Points, in no order, along strands that fork, close into loops and pass close to each other.
In the rows, 128 means zero.
Points whose rows are less than 211 apart are linked; no others are. Some points are linked to none.
J_250: [177 115 119 126 134 117 141 124 155 129 136 132 171 163 105 127 141 119
 123 119  80 119 133 176 132 155 154 118 109 123 137 134 108 126 155  85
 153 178 130 121 139 137 122 110 134 147 144 138 150 137 121 143 141 136
 127 139 132  82 131 138 118]
J_945: [174  88 158 204 116 118 174 142  61 119 142  93 168  83  74  99 137 104
 162  89 125 112 194  94 152 140 107 160 146 155 167 114  94 128  60 123
 107 115  99 179 100 111  94 145 157 154 125 123 129  72 137  91 140  96
 130 112 168  98 148 150 115]
J_198: [ 79 149 142 170 128 149  95 149 122 178 159 151 143  91 115 116 165 173
 111 102 161 147  64  88 102 121 108 127 148 109 143  78 125 107  96 128
  90 117 138 166 169 106 107  95 125 123 133  91 109 118 142 124 156 136
 170 122 156 107 145 153  20]
J_377: [142 116  80 167 121 131 172 121 141  94  93 151 104 122 136 114 135 154
  99 208 144 161 150 107 109 120 162 108 113 159 127 183 175  96 141 158
 125  98 113  99 134 154 137 154 124 133 102 142  98 120 127 114 118 171
 119 159 163 214  93 172 188]
J_889: [ 98  93 194 139 109 173  98 109  88  84 154  96 215 108 170 177 153 202
 140 142 163 119 118 101 113 105  92 191 154 102 181  73 173 177  75 136
  89 141 130 142 105  78 105  91 118 144 119 139  77 151  92 149 164 155
 130 108 123 153  91  90 150]
J_899: [153 174 113 156 147 147 124 149 202 193  79 114 101 146 114 136 167 160
 159 117 147 148  94 175 132 119 134 100 134 150 176 132 100  66 144 168
 127 155 145  76 160 149 125 128 196 116 110  80 108 156 132 172 135 139
 140 123 152 149 181 146  55]
J_418: [ 86 133 109 165  86 166 101 146 117  60 133 143 109 105 158 151 113 147
 137 126 147 153 129  96  64 112 152 158 110 131 136 131 167  99 122 173
 136 102 113 124 102 136 116 159 122 114  70 117  66 122  97   9 112 146
 133 147 150 167 110 138 151]
J_502: [139 154 156 155 172 105 150 124 128 171 104 107 137  62 100 122 102  79
 152 146 131 113  95  89 135 152  95 100 149 116 155 127 138  75 120 106
 147 115 120 125 191 147 168 146  48  90 160  83 173 121 127 168 133  67
 154 141 133 133 132 110  65]
J_991: [123 123 137 123 115 125 127 170  92  97 132 133 141 128 136 140 131 114
 115  78 128  89 141 166  87 164 161 125  99 115 135 124 144 133 128 134
  95 123 109 132  84 111  88 134 137 141 129 146 110 142 149  93 100 108
  91 117  96 147 140 112  93]
J_111: [ 93  98 155 146 102 174  89  68  77  97 165 112 202 152 147 140 184 179
 133 189 147  89 116 106 147  80 132 155 134 127 190  96 150 169  79 137
 139 145 151 117 115  99 108 114 105 173 140 120  74 140  66 129 166 132
 155 111 129  94 105 104 188]
J_662: [128 123 123  72 163 137  94 132 133 124 142 153 128 113 147 115 144 166
  49 127 176 149 139 148 121 135 146 149 116 133 131  92 102 141 122 143
  74  91 171 135 133 116 114  77 171 179 133 171 145 116 185 129 151 116
 137 134 167 134 122 135 125]
J_923: [167 130 145  94 207 129 148 139  86 148 108 145 180  88 121 160 107  97
 105 150 163 116 130 135 132 123  87 171 124 143 159  31  62 149 113 124
 127 101 189 119 124 123 140 102 111 123  71 161 152 169 193 115 165 114
 122 139 181 181 115 137 130]
J_852: [145 145 137 112 147 112  93  48 160 183 133 122 153 190 136 184 134 188
  74  91  42 150 137 178 154 104  81 125 124 136 104 163  96 142 105  72
 161 165 180  92 155 120 138 135 121 132  83 162 171 166 147 146 120 160
 121 151 157 115 143 148 201]
J_703: [124 109  91 192 108  79 146 156 117  64  85 151 141 143 106  90 143  82
 175 146  80 119 146 155 118 159 151 100 115 139 122 168 131  88 158 118
 130 140 106 135  94 170 112 133 149 111 156 139 123  92 106  85 115 126
  94 152 157 123 116 162 118]
J_572: [105 165 122  91  87 144  65  91 147  89 207 136 121 139 138 141 120 136
 120  66 108 158 151 158  58  85 137 138 113 103  76  94 173 163 111 166
 146 115  95 161  89 111  92 147 152 124  98 124 108 137 108  79 101 179
  99 117  85 106 126 167 143]
J_597: [163 157 103  75 124 141 142 172 124 160  89 177 110 162 127 129 161 122
 122 129 123 123  77 179 128 104 143  93 103 102 137 106 185 111 169 111
  74 131 149 116 143 140 141 114 115 172 147  99 108 142 127 165 103 130
 131 153  92 108 121 166  76]
J_276: [142 177 116 121 122 134  90 144 135 112 172 149 126 103 132 106 116  97
 122 116 143 124 101  92  49 153 113  77 121 107 103 115 183 117 158 127
 127  78 105 180 121 154 132 134 137  84 114 136 114 115 141  80  97 110
 103 115 100 160 142 160  57]
J_693: [131 130 165 150  86 135 124 113 135 108 140  77 123 124  99 163 137 147
 144  81 183 126 104 141 139 160  92 159 193  87 155 104  96 117  88 158
 110 153  68 115  90 141  95 106 151  97  91 155 132 158 116 105 156 151
 119 108 144 143 185 129 140]
J_781: [105 145 138 108 129 155  79 110 148  74 178 110 128 133 162 146  92 115
 156 124 125 154 132 105  93 112 125 162 103 125 101  77 158 150 113 151
 174 113 130 132 106 129 133 136 133  98  64 126  93 129 100  45 102 145
 112 124 123 139 128 132 182]
J_498: [112 170 131  74 189 169  70  89 153  99 152 110 129 169 135 133  97 139
 107 121  88 167 137 170 149  81 139 158 114  96  85  76  72 160  97  92
 150 128 216 134 103 160 156 119 118 104  51 140 167 108 126  72 109 156
  92 152 137 105 159 143 212]
J_803: [156 133 138 138 108  90 101  85 134 141 184 136 172 194 108 156 135 176
 105  84  35 112 129 155 155 127 113 120 126 108 139 152 128 139 136 112
 146 168 145 115 157 131 136 134  87 147 133 144 130 170 120 160 111 148
 108 154 147  51 143 133 171]
J_183: [121 125  91 129  97 137 113 110 142  89 120 121 107 149 160  95 114 121
 166 129  99 141 146 129 110 147 162 166 112 171 111 153 106 134 134 144
 122 106 129 124 102 117 145 120 168 144 125 140 143  82 139 119 132 147
 121 125 124 108 109 111 178]
J_166: [125 149 151 152 150 120 152 153 130 174 105 115 135 114 144 119 115 108
 120 130 100 142 109 108 159 114 115  70 122 106 122 132 161  93 151  97
 121  89 144 103 187 116 150 142  63 120 155  78 141 138 101 155  78  96
 163 159 111 114 128 131  95]
J_593: [109 182 136 135 192 147 113 113 176  86  69 114 140 102 156 143 122 114
 162 161 134  78  65 172 120 165 135 160 123 147 150 142  99  76 145 147
 158 173 157 101 127 172 155 155 113  74 108 141 126 166 134 145 113  92
 110 109 140 189 118 101 120]
J_987: [161 160  94  99 130 116 128 144 175 124 117 160  81 110  86 118 113  87
 186 148 115 126  59  92 107 121  78 119 174 105 106 130 121  69 165 151
 146 183  98 159 169 223 148 105 147 117 158  98 153 107 101 124 159 113
 159 129 141 117  99 129 107]
J_434: [ 89  96 116 101  85 160 109  65 101 111 154 116 157 156 161 143 119 166
 111 181 107  94 124 133 153  91 171 166 115 147 160 159 147 169 113 143
 129 154 133 102 103  79 122 136 104 204 153 132  99 110 123 159 136 153
 134 116 103  71  95  98 207]
J_522: [ 77 105  60 132  54 118 146 225  90 163 106 118  99 170 111  81 164 154
 175 129 135 175 110 143 104 118 117  69  85  98 103 114 171 115 162 102
 105 145 142 165 157 140 136  95 136  92 124  67  96 137 122 190 128 179
 117 140 138 105 107 188  55]
J_140: [177 116 101 112  91 165 147 104 145 153 161 102 108 170 136 198 153 163
  76  68 194 147 134 152 111 144  94 133 169 119 140 100 147 126  99 177
 146 154 105  94 107 106  74 158 151 141  78 105  82 176  95 180 124 150
 118  48  92 175 187 118 145]
J_301: [159 176 155 140 153 130  66  99 140 100 200 135 190 147 153 127 115 110
 123 141  87  68 156 158 111 136 137 147 132 140 111 116 126 150 104 118
 162 131 141 150  94 130 119 127 115 129 131 160 121 107 108 113  85 114
  92 129  98  89 171 141 105]
J_387: [104 163 102 117 103  94 119 108 165 108 177 134  97 128 109 142 173 115
 146  93  92 196  59 111 103 113 103  82 125  74  85 120 135 126 154 133
 182 149 146 150 173 175 148 122 118 112 154 112 101 138  95 114 122 161
 134 132 132 113 133 171 112]
J_125: [ 91 105  86 149 150 153 149 121 102 140 103 171  91  75 149 101 114 118
  99 178 175 129 146 103 140 136 209 165 116 170 169 165  80 104 115 162
  95  85 124 132 137 126 131 152 129 138 145 164 102  72 162 140 135 105
 163 126 120 157 135 105 107]
J_244: [130 113  93 167 110 125 130 115 153  44 124 121  87 126 143 155 150 146
 132 156 158 143 112  74  76 128 126 139 136 165 129 160 173  94 149 182
 162 134 102  91 132 179 154 137 143 114  80 101  70 138 102  76 120 155
 112 128 148 195  84 119 158]
J_527: [164 125 132 120 125 100 141 132 115 154 121 166 153 120 134 135 119 106
 102 103  68 145 122 118 103 140 107 137 127 136 131 102 116 146 147 108
 132 112 129 152 137 133 147 121 115 146 107 150 129 140 176 148 130 111
 139 145 150 145 127 123 137]
J_713: [150 136 158  60 219 142 116  88 102 198 103 134 173 107 150 162 119 131
  71 130 184 113 163 173 167  94  85 184 130 138 140  63  96 160 122 144
 141 128 202  81 128 134 125 127  76 153  96 163 130 182 157 139 148 130
 122 121 155 167 108 142 183]
J_795: [124 136 149  98 125 133  64  74 110 116 201 132 191 161 147 126 115 119
 103 171  98  89 151 175 144 102 162 162 107 140 133 103 144 184  93 121
 141 144 130 113  96  89 118 141  95 177 129 139 125  84 101 130 108 137
 101 134  98  73 119 131 164]
J_407: [139 122 115 132 129 127 143 141 104 155 107 138 156 113 156 137 113 147
  59 110 176  82 162 193 117 126 190 138  66 169 124 161 128 136 126 144
  95  95 107 114 108 109  74 175 140 154 147 178 125 155 156 118  81 111
  74 141 126 163 172 159  84]
J_888: [ 89 117 108 115 113 109  87 178 117  68 161 123 118 155 132 119 121 126
 141 105  72 190 127 102  83 129  74 100 107  87  92 105 118 147 143 112
 119  88 145 207  93 113 172  82 160  65 101 158 127  94 161 118 129 146
 136 156 191 149  78 149 143]
J_162: [118 174 142 157 103 128 108 104 164 128 178 137 141  97 128 104 129 111
 149 106 161 164  86  75  95 127  83 108 143  81 124  81 155 104 107 117
 112  80 111 159 160 123 124 129 140 103 109 101 112 134 137  94 126 136
 132 121 129 158 134 196  68]
J_18: [153  91 119 181 126 127 194 122 135 182  47 109 114  87  92 128 117  80
 170 164 134 109 151 122 182 119 146 160 140 161 177 157 103  75 129 138
 149 160  87 112 164 133 103 167 118 140 161 123 153 112 139 143 125 106
 153 138 119 113 189 104  97]
J_202: [171 104  93 101 113 117 181 112 163 155  36 115  13  96  91 139 132 117
 146 126 167 149 153  81 164 101 137 128 150 167  94 114  94 117 114 143
 170 150  98  69 125 152 121 117 167 131 116 175 167 109 132 122 162 159
 164 113 133 171 159  95 146]
J_2: [122 175 162 167 150 158 111 101 169 107 149  58 115 154 116 170 134 158
 142  75 162 109  82 186 142 159 111 128 152  88 134  96 115 158  97 101
 153 160 111 125  86 137 120 114 170  65  81 154 128 177 110 141 107 155
  95  87 130 150 173 138 147]
J_298: [135 133 188 101 205 103 113 117 168 136 134 119 190 151 117 103 107 105
 127 191  83 106 138 144 182  83  91  91 106 142 127 122 119 182 163  56
 136 121 194 154 134 114 182 109  86 136 155 153 169 125 137 140 101 115
 136 148 160  82 143 118 138]
J_246: [153 140 121 175 165 152 168 134 145 172  52  84  95 122 132 126 138 100
 187 134 161 127 125 186 154 144 144 160 122 139 155 123 100  44 114 153
 149 170 136  65 137 137 123 162 154  93 111  88 133 131 129 158 138 115
 141 124 123 144 183 112 102]
J_68: [127  79 162 172 120 112 152  78 118 115 121  90 196 162 126  89 102 118
 134 191  86 125 190 109 202 102 123 114 124 196 129 179 116 170 126  73
 158 146 129 102 114  77 153 114 100 174 139 151 124 135 149 150 162 152
 117 101 170 124 118 144 201]
J_758: [102 117  76 147 137 162 151 121 121 148  65 167  70  99 148 141 139 164
 112 188 161 153 151 111 157 110 172 166 121 152 157 167 123  89 122 181
 138  96 125  59 155 153 125 150 108 154 122 173 101 135 127 114 164 151
 146 164 137 175 120 116 149]
J_850: [ 80 115 117 136 102 150 121 150  62 132 134 163 130  72 164 123  67 103
 115 135 150 143 166  75 128 124 176 174  94 189 152 116  96 134  87 152
 116  81 111 128 115 112 123 159 102 120 112 146 113 113 145  92  91 108
 140 122 127 171 129  86 126]
J_849: [108 106 136 134 113 130 121 127  95 143 139 155 112  87 144 171 118 164
  53 102 153 137 109  96 114 134 137 162 132 122 147 150 135 104 108 147
 111 124 109  81 158  96  95 153  96 148 130 176 128 172 132 141 107  96
 155 122 150 178 121 110 137]
J_410: [ 75 124 123 134  90 118 137 203 114 140 120 130  91 155 112  92 142 132
 136  96 124 173 122 155 104 153 151  61 108 101  94 103 160 132 135 103
 102  99 143 146 116 111 134 127 170  86 153  94 123 142 111 122 126 180
 113 137 121 119 148 177  68]
J_968: [155 137 115  69 160 120 136 170 105 139 108 158 148 107 123 132  85  84
  93 134 130 127 141 117  99 136 119 125 109 152 138  25  85 128 146 123
 108 106 152 153 118 159 159 111 124 135  87 125 138 136 192 148 106  84
 111 123 146 177 100 113 124]
J_505: [155 123 118 160  75 103 161 148  69 109 111 138 150 162  98 105 125  88
 237  96  69  54 131 129  95 189 101 144 147  88 141 163 125 126 136  93
 120 194 126 190 102 135 138 132 108  98 151  73 113  77 135 128 171  98
 118 119  99  54  55 140 102]
J_910: [163 176 115  72 127 147 143 150 130 154 108 170 108 171  95  50  88  88
 122 164 120 108 143 144 131 115 154  89 141 167  82 125 182 134 170  79
  86 103 131 170 161 121 166 123 128 150 151  75 173  87 162 182 122 101
 114 121  71  83 102 136 112]
J_62: [130 154 200  98 192 136  88 111 151 102 144 102 168 133 121 106 108 110
 129 178 131  64 134 166 144  98 143 111 105 153 102 105 115 182 136  85
 125 103 169 145 101 108 135 120 145 134 135 173 178 130 132 137 114 108
  87 124 115  99 162 121 114]
J_99: [124 165 112 125 115 120  91 102 181 119 155 132  99 143 122 103 120 119
 198 145  93 168  73  81  69 118  77  91 157  96  94 131 154  95 158 125
 154 144 119 146 144 157 172 114 120  96 137  86 127  99  95 133 120 145
 154 130 129 104  67 121 146]
J_804: [150  88  94 162 102  92 167 145 102  69  98 157 137 155 117 132 155 140
 102 144  68 107 139 134 135 137 129 105 112 109 140 173 130 133 181 127
 130 151 113 110 137 151 104 136 129 165 146 142 112 154 122  91 125 157
 109 160 153 128 122 142 138]
J_423: [101 138 157 150 112 156 128 128 114 109 122 105 187 115 146 129 156 145
 110 193 204  76  98 135 113 124 128 118 140 140 145  89 179 157 124 125
  71  86 127 119 117  85 135 109 129 138 124 139 102 151 137 159 118 113
 117 135 103 150 115 134 108]
J_965: [ 67  86 110  98 103 131 108 157 124  91 125 134  72 160 133  86 145 133
 136 124 180 130 117 158 100 139 157 117 123  97 101 180 192 155 151 149
  72 146 110 133 107 110 141 104 158 122 179 126 114 124  96 101 160 160
 137 123  71  97  81 107 142]
J_379: [153  94 112 133  81 129 170 124 149 174  78 109   8  85 106 169 122 148
 125  86 172 133 159 112 158 137 144 129 184 126 119 167 108  82  96 150
 157 134  67  67 164 127 107 151 151 113 131 141 143 122 124 166 136 118
 176  95  91 163 180 106 126]
J_773: [112  96 115  53  96 114 107  82 151 128 132 135  62 144 130 172 133 144
 113  81 118 121 134 159 157 129 156 143 144  98 121 137 140 154 118 164
 154 180 114 118 132 124 121 125 132 191 166 117 145 148  84 147 151 138
 143 112  67  82 112  71 183]
J_81: [104  99 189 123 166 142 184 120 108 185  52  98 141  75 137 166 114 115
 117 127 177 132 129  79 210 116 108 179 119 143 145  69  78 134  87 130
 129  96 153  93 112 111 132 120  68  99  94 119 123 180 142 144 153 155
 152 142 189 171 147  96 150]
J_367: [162  78 122 177 110  78 189 153  60 142 131 152 160  77  99 124 106  81
 133 127  99 101 172  70 155 125 145 113 136 162 174 134 110 142 102 121
 132 118  84 152 131 127 104 156  92 141 164 121 113 111 134  95 129  82
 118 106 137 103 135 147  99]
J_787: [133 135 109  96 141  98 117 204 136  78 177 140  73 122 104  75 120 128
  85  83  82 179 162 100  73 163  96  81 120 100  79 142 114 144 153 132
 102  85 116 191 121 145 166 102 155 114 131 157 134  98 162 103 121 115
 117 138 154 145 101 131 145]
J_400: [103 161 135  82 165 136  74  94 177  78 179 150 135 168 139 101 115 147
 113 174  90 158 100 120 113  97 149 107 123 107  63 177 128 150 175 107
 139  99 190 157 114 136 173  92 165 122 122 149 172  46 143 113 106 111
  95 134 132  83 117 109 175]
J_306: [123 155 128 142 158 132 135 153 120 129 135 135 147  82 129 137  91 104
 155 136  93  85 105  78 118 184 108 155 163 125 154 118  88  93 114 137
 131 147 115 128 141 146 146 136  86 113 142 115 140 118 120 177 127  51
 160 144 114 115  94  83 102]
J_653: [124 160 125  57 163 138  98 102 172 120 170 136 133 147 121 109 103 147
  88 137  93 186 151 153 130  97 111 137 129 129  74 114  85 157 137  95
 139 112 192 158 147 122 148 112 172 135  76 145 186  72 161 123 140 126
 124 151 143 107 148 125 185]
J_909: [123 110 175 141 137 122 179 120  77 134 106  89 144  91 147 185 119 101
 129 134 155 113  97  63 168 141  91 164 161 127 172  83 121 147  86 109
 153 137 130  89 114 103 152 127  56 111 123 116 117 168 128 173 176 109
 132 105 156 173 100  82 163]
J_268: [140 162 113  96 163 137  93 158 169  92 203 136  98 129 124  98 136 143
 108  91 115 126 141 115  45 179 126 112 130 132  99 149 132 124 137 153
  77  91 104 195 102 127 127 111 179  97 112 153 138 104 160 108 112 102
 114 101 107 156 115 125 103]
J_683: [ 94 172 127  78 144 124  91 132 182  85 165 161  95 139 138 106 144 180
  91 155 148 156  92 138 101  98 118  86 120  83  58 175 140 154 184  99
  91  75 154 132 132 153 149 116 154 136 158 171 123 100 136 113 106 128
 110 154 129 123 132 126 149]
J_255: [160 129 132 154 150 143 134 114 155 213 108 155 173 128 130  98 115 128
 114 141 125 105 142 164 137 141 160 109 112 195 130 201 124  73 153 136
  66  81 124 136 185 108 125 179 126 138 132  91 154 139 170 182  85 115
 127 146  99 127 124 145  85]
J_652: [148 109 133 157 154 133 123 140 134 178 153 146 125 128 145  79 110 144
 102 118 108 134 195 157 151 140 189 114  89 207 114 214  91 107 132 110
  79  76  98 159 139  81 108 150 152 135 168 149 161 116 166 144  98 130
 147 154 125 107 143 141 105]
J_681: [151 124 106 115  95 120 143 116 138 172 122 117  69 122 116 161 143 134
  90  48 163 151 145 144 135 138 129 102 158 122 121 135 140 114 109 147
 139 122  98  83 121  97 118 156 148 121 134 100 130 175  90 157 100 130
 121  97  90 159 176 130 127]
J_261: [165  97 133 160 109 109 202 127  86 186 118 145 156  82  93 157  86  69
 155 146 108  81 155  56 169 126 115 190 153 151 176 132  71 133 106 127
 160 150  70 112 159 162 101 162  95 162 128 126 125 136 140 129 126  94
 125 114 142 110 170 102 124]
J_941: [105 146 114 120 150 136 123 130 150 100 138 143 109 116 142 100 153 189
  49 174 144 182 108 119  94 127 139  98 114 114 115 164 142 138 176 137
  64  58 141 137 140 115 132  75 159 147 122 165 139 101 172 145 123 133
 115 138 152 174 112 137 130]
J_288: [112 113 187 197 139 127 124 150  97  83 143  77 133 100 130 113 156 131
 163  95 139  51 110 148 128 220 131 134 146 103 131 192 134 111 120  90
  94 139  75 133 102 111  77 136  98  86 185  98 120 101 126 103 141  88
 124 124 129  86 123 108  78]
J_428: [ 96 154 161 138 158 134 109  87 143 110 167 121 143 134 131 123 122 125
 102 157 165  89 111 134 122 120 118  97 112 113 104 121 183 187 134  82
 106  82 128 123 111  86 131 106  99 116 129 157 136 165 108 138 108 111
 114  94 121 145 129 119 139]
J_875: [151 114 117 132 153 107 146 111 176 133  71 109  73 117  96  99 157  92
 138 139 138 144 129  95 186 107 115 115 163 132 121 141 126 132 134 142
 184 128 127 116 145 158 116 108 140 136 152 133 162 121 112  96 156 130
 149 113 159 146 162 122 129]
J_413: [114 133 148 167 130 114 135 101  85 148 124 135 163 131 146  91  95 141
  80 131 150  90 182 156 136 149 151 119  94 191 115 216 150 137 120 114
  91 105  95 133 103  73  94 153 115 149 161 182 155 117 159 133  88 144
  99 118 107 128 164 132 132]
J_882: [128 185 175 154 197 153 103  96 180 114 128  98 137 154 145 152 143 117
 171 120 151  79  87 190 162 142 139 126 148 120 112 148 125 127 118 105
 170 177 150 101 105 169 143 154 127  81 120 142 148 133 114 149 103 112
 100 115 136 143 175 103 132]
J_96: [133 118 162 141 134 101 177 147  63 151 130 127 177  94 129 183 103  93
 145 128 106  99 128  88 165 150  92 167 140  99 164  83 105 127  80 138
 171 133 120 102 130 132 121 159  55 119 138 118 144 160 102 145 132  90
 127 138 117 131 136  78 105]
J_158: [129 121 148 191  69 164 110 124  83  90 127  99 214 129 160 163 167 156
 136 153 205  83 107 116  96 130 136 173 133 126 188  95 181 137 103 163
 121 142  97 134  89 103 120 124 138 155 102 126  75 153 122 118 133 140
 122 103 105 188  81 139 134]
J_970: [150 122  87 190  86  95 149 155 110  64  97 131 156 149 116 117 125 113
 209 138  81  90 104 138  67 191  93 119 135 134 139 158 121  90 170 112
 164 170 115 174 101 164 152 113 140  90 130 105 118  97 117 114 142 116
 119 144 142 113  53 152 117]
J_835: [163 151 173 154 135 129 120 123 151 191 139 138 143 144 115 125 108 114
  93 115  97 101 140 100 146 116 122  77 133 138 110 173 172 104 142 113
  86  93 121 128 194  66 112 142  87 120 164  97 157 165 124 186  94 118
 136 104  85 100 128 163  84]
J_396: [ 67  91 125  29  91 118 114 167 130 121 128 110  53 169 138 128 140 155
 128  81 156 121 121 163 129 145 170 110 134  80  88 140 155 161 143 155
 128 182 108 126  87 111 153 112 152 142 202 103 130 150  86 146 173 144
 165 113  43  98  94  51 156]
J_602: [122 106 112 125 127 130 146 111 155 133 112 133  80 135 116 134 117 133
 167 131 102 202 132  51 173 103 132 125 141 123 133 130 119 123 132 135
 186 135 157  77 174 157 140 139 118 140 141  89 121 106  77 102 159 141
 166 132 155 104 118 111 164]
J_351: [155 140 140  69 190 132  99  46 139 199 131 132 155 153 144 165 115 168
  52 129 115 136 151 184 153  96  86 176 110 141 105 136  59 154 121 130
 146 165 164 100 119 130 112 133 114 154  92 194 159 139 176 126 144 137
 116 149 138 143 116 139 213]
J_672: [111 145  84 121  97 136 132 163 144 182  96 118  98 161 116  98 189 166
 168 131 145 185  94 127 138 135 135  80 121 118 148 108 135  88 127 148
 121 166 150 114 175 146 135 102 164 123 118  45  98 121 103 185 157 153
 142 127 122 105 128 144  55]
J_641: [100 137 110  94  73 131  86 165 119 131 169 149  92 184 135 129 127 144
 136  70 115 189 133 166  87  93 139 120  86 100  83  84 163 107 111 119
 119  90 148 150 107  96 126 132 162 117  96 111 104 134 109 122 100 159
 110 119  74  97 140 166  89]
J_930: [155  82 156 140 161  99 151  77 135 140 124 119 192 133 118  89  96  65
 123 183  79  86 150 107 181 110 134 111 119 181 143 145  99 164 158  74
 127 143 156 150 146  98 149 111 100 150 181 140 148 114 167 179 147 103
 141 129 160  92 117 128 158]
J_247: [111 119 103 108  70 113 155 168  96 108 103 122  99 138 140  92 118  98
 244 119 113  71 100 148 101 162 138 125 140  87 123 176 167 134 165 138
 126 185 104 168 109 166 125 139 102  93 169  75 120  85  84 106 133 139
 139 131  68  70  72 123  77]
J_573: [164 140 119  94 169 108 115 176 149 114 174 165 111 137 122 126 133 143
  59 128  50 221 166 156  93 134 144 117  97 110  89 141  82 130 161 137
 124 109 141 174 126 132 166 107 154 137 114 181 167  66 188 124 115 117
 106 169 134 122 117 137 167]
J_687: [106 119 101  95  85 129 147 184 115  87 109 157  96 122 160 135 124 145
 138 115 142 110 137 146  90 166 180 109  98  93 111 172 155 129 157 155
 100 137  75 131 107 127 116 131 135 115 163 118 114 144  96  85 103 104
 122 144  34 122 119 100 124]
J_26: [179 123 129 142  90 143 141  89 112 138 144 111 141 150 121 185 177 146
 122 101 196 101 131 145 154 121 112 156 192  97 162 100 134 138  90 162
 143 206  74 107 104 125  50 138 181 174 114 130 106 165 108 142 142 162
 120  75 127 124 181 135 116]
J_989: [127 129 106 113 131  98 134 149 173 101 104 118  71  96  99 125 117  81
 153 127 142 142 127  99  99 131  85  95 163 144 101 126 131 116 163 139
 160 140  92 132 145 209 138 109 122 112 129 150 189 135 117  89 135 111
 134 139 128 169 146 107 126]
J_776: [119  79 158 138 140 125 157 128 105 189 106  77 156 114 157 145 123 105
 140 108 128 139 164 131 200  76 130 158  99 143 154 100  99 124  78 112
 131  94 159  89 134 101 123 142 113 118 111 105 113 153 142 128 147 154
 152 151 164 137 156 134 135]
J_601: [159  73 171 171 162 127 174 128  71 173 148 116 172  98 120 136 137 125
  99  90 139 114 174 101 184 103 120 157 131 162 170  93  72 147  75 107
 108  97 121 157 120  86  95 134 160 163 112 142 119 142 189 112 137 132
 145 149 187 129 151 145 104]
J_384: [ 76 122 103 122 128 110 131 139 143  79 141 124  78 156 125 121 120  84
 163 125 108 210  98 100 163  82 111  83 122  80  92 118 155 130 135 125
 190 129 166  97 149 209 140 148 106 100 142  88 115 107  58  68 115 152
 155 135 155  89 143 132 150]
J_203: [111  92  87 163  63 101 147 165  97 123  81 121 180 148 125 146 182 165
 188 153 111 158 119 140 136 147 115 125 110 154 188 106 125 112 153 117
 165 172 151 107 118 124 117 108 171 114 101  98  99 136 106 146 165 161
 141 146 165 113  93 148 127]
J_884: [137 130 147 112 167 145  87 143 137 190 144 141 120  96 112  95 180 162
  63 126 180 144 117 128 147 122 128 135 155 118 150 104 116 142 131 151
  75 100 160 131 180 108  95  87 133 154 163 106 146 140 156 140 168  98
 155 118 150 132 152 142  60]
J_34: [133 104  85  87  83 117 167 154 120 108  76 127  69 116 110 113 104  87
 212 123 137 112 135 106 103 124 132 138 147 121 110 135 166 148 136 147
 155 199 103 166  93 137 161 150 132 136 150  81 122 112  56 107 150 130
 147 107  72 102  80  83 164]

How many points has the smallest loop of links through each point below? Write - if it is on no loop.
J_795 -> 9
J_923 -> 8
J_601 -> 8
J_276 -> 12

A tip is a point with one link. Name the tips that can be reached along the links from each point below, in the order of the rows.
J_941 -> J_498, J_888
J_572 -> J_850, J_773
J_111 -> J_68
J_99 -> J_593
J_923 -> J_34
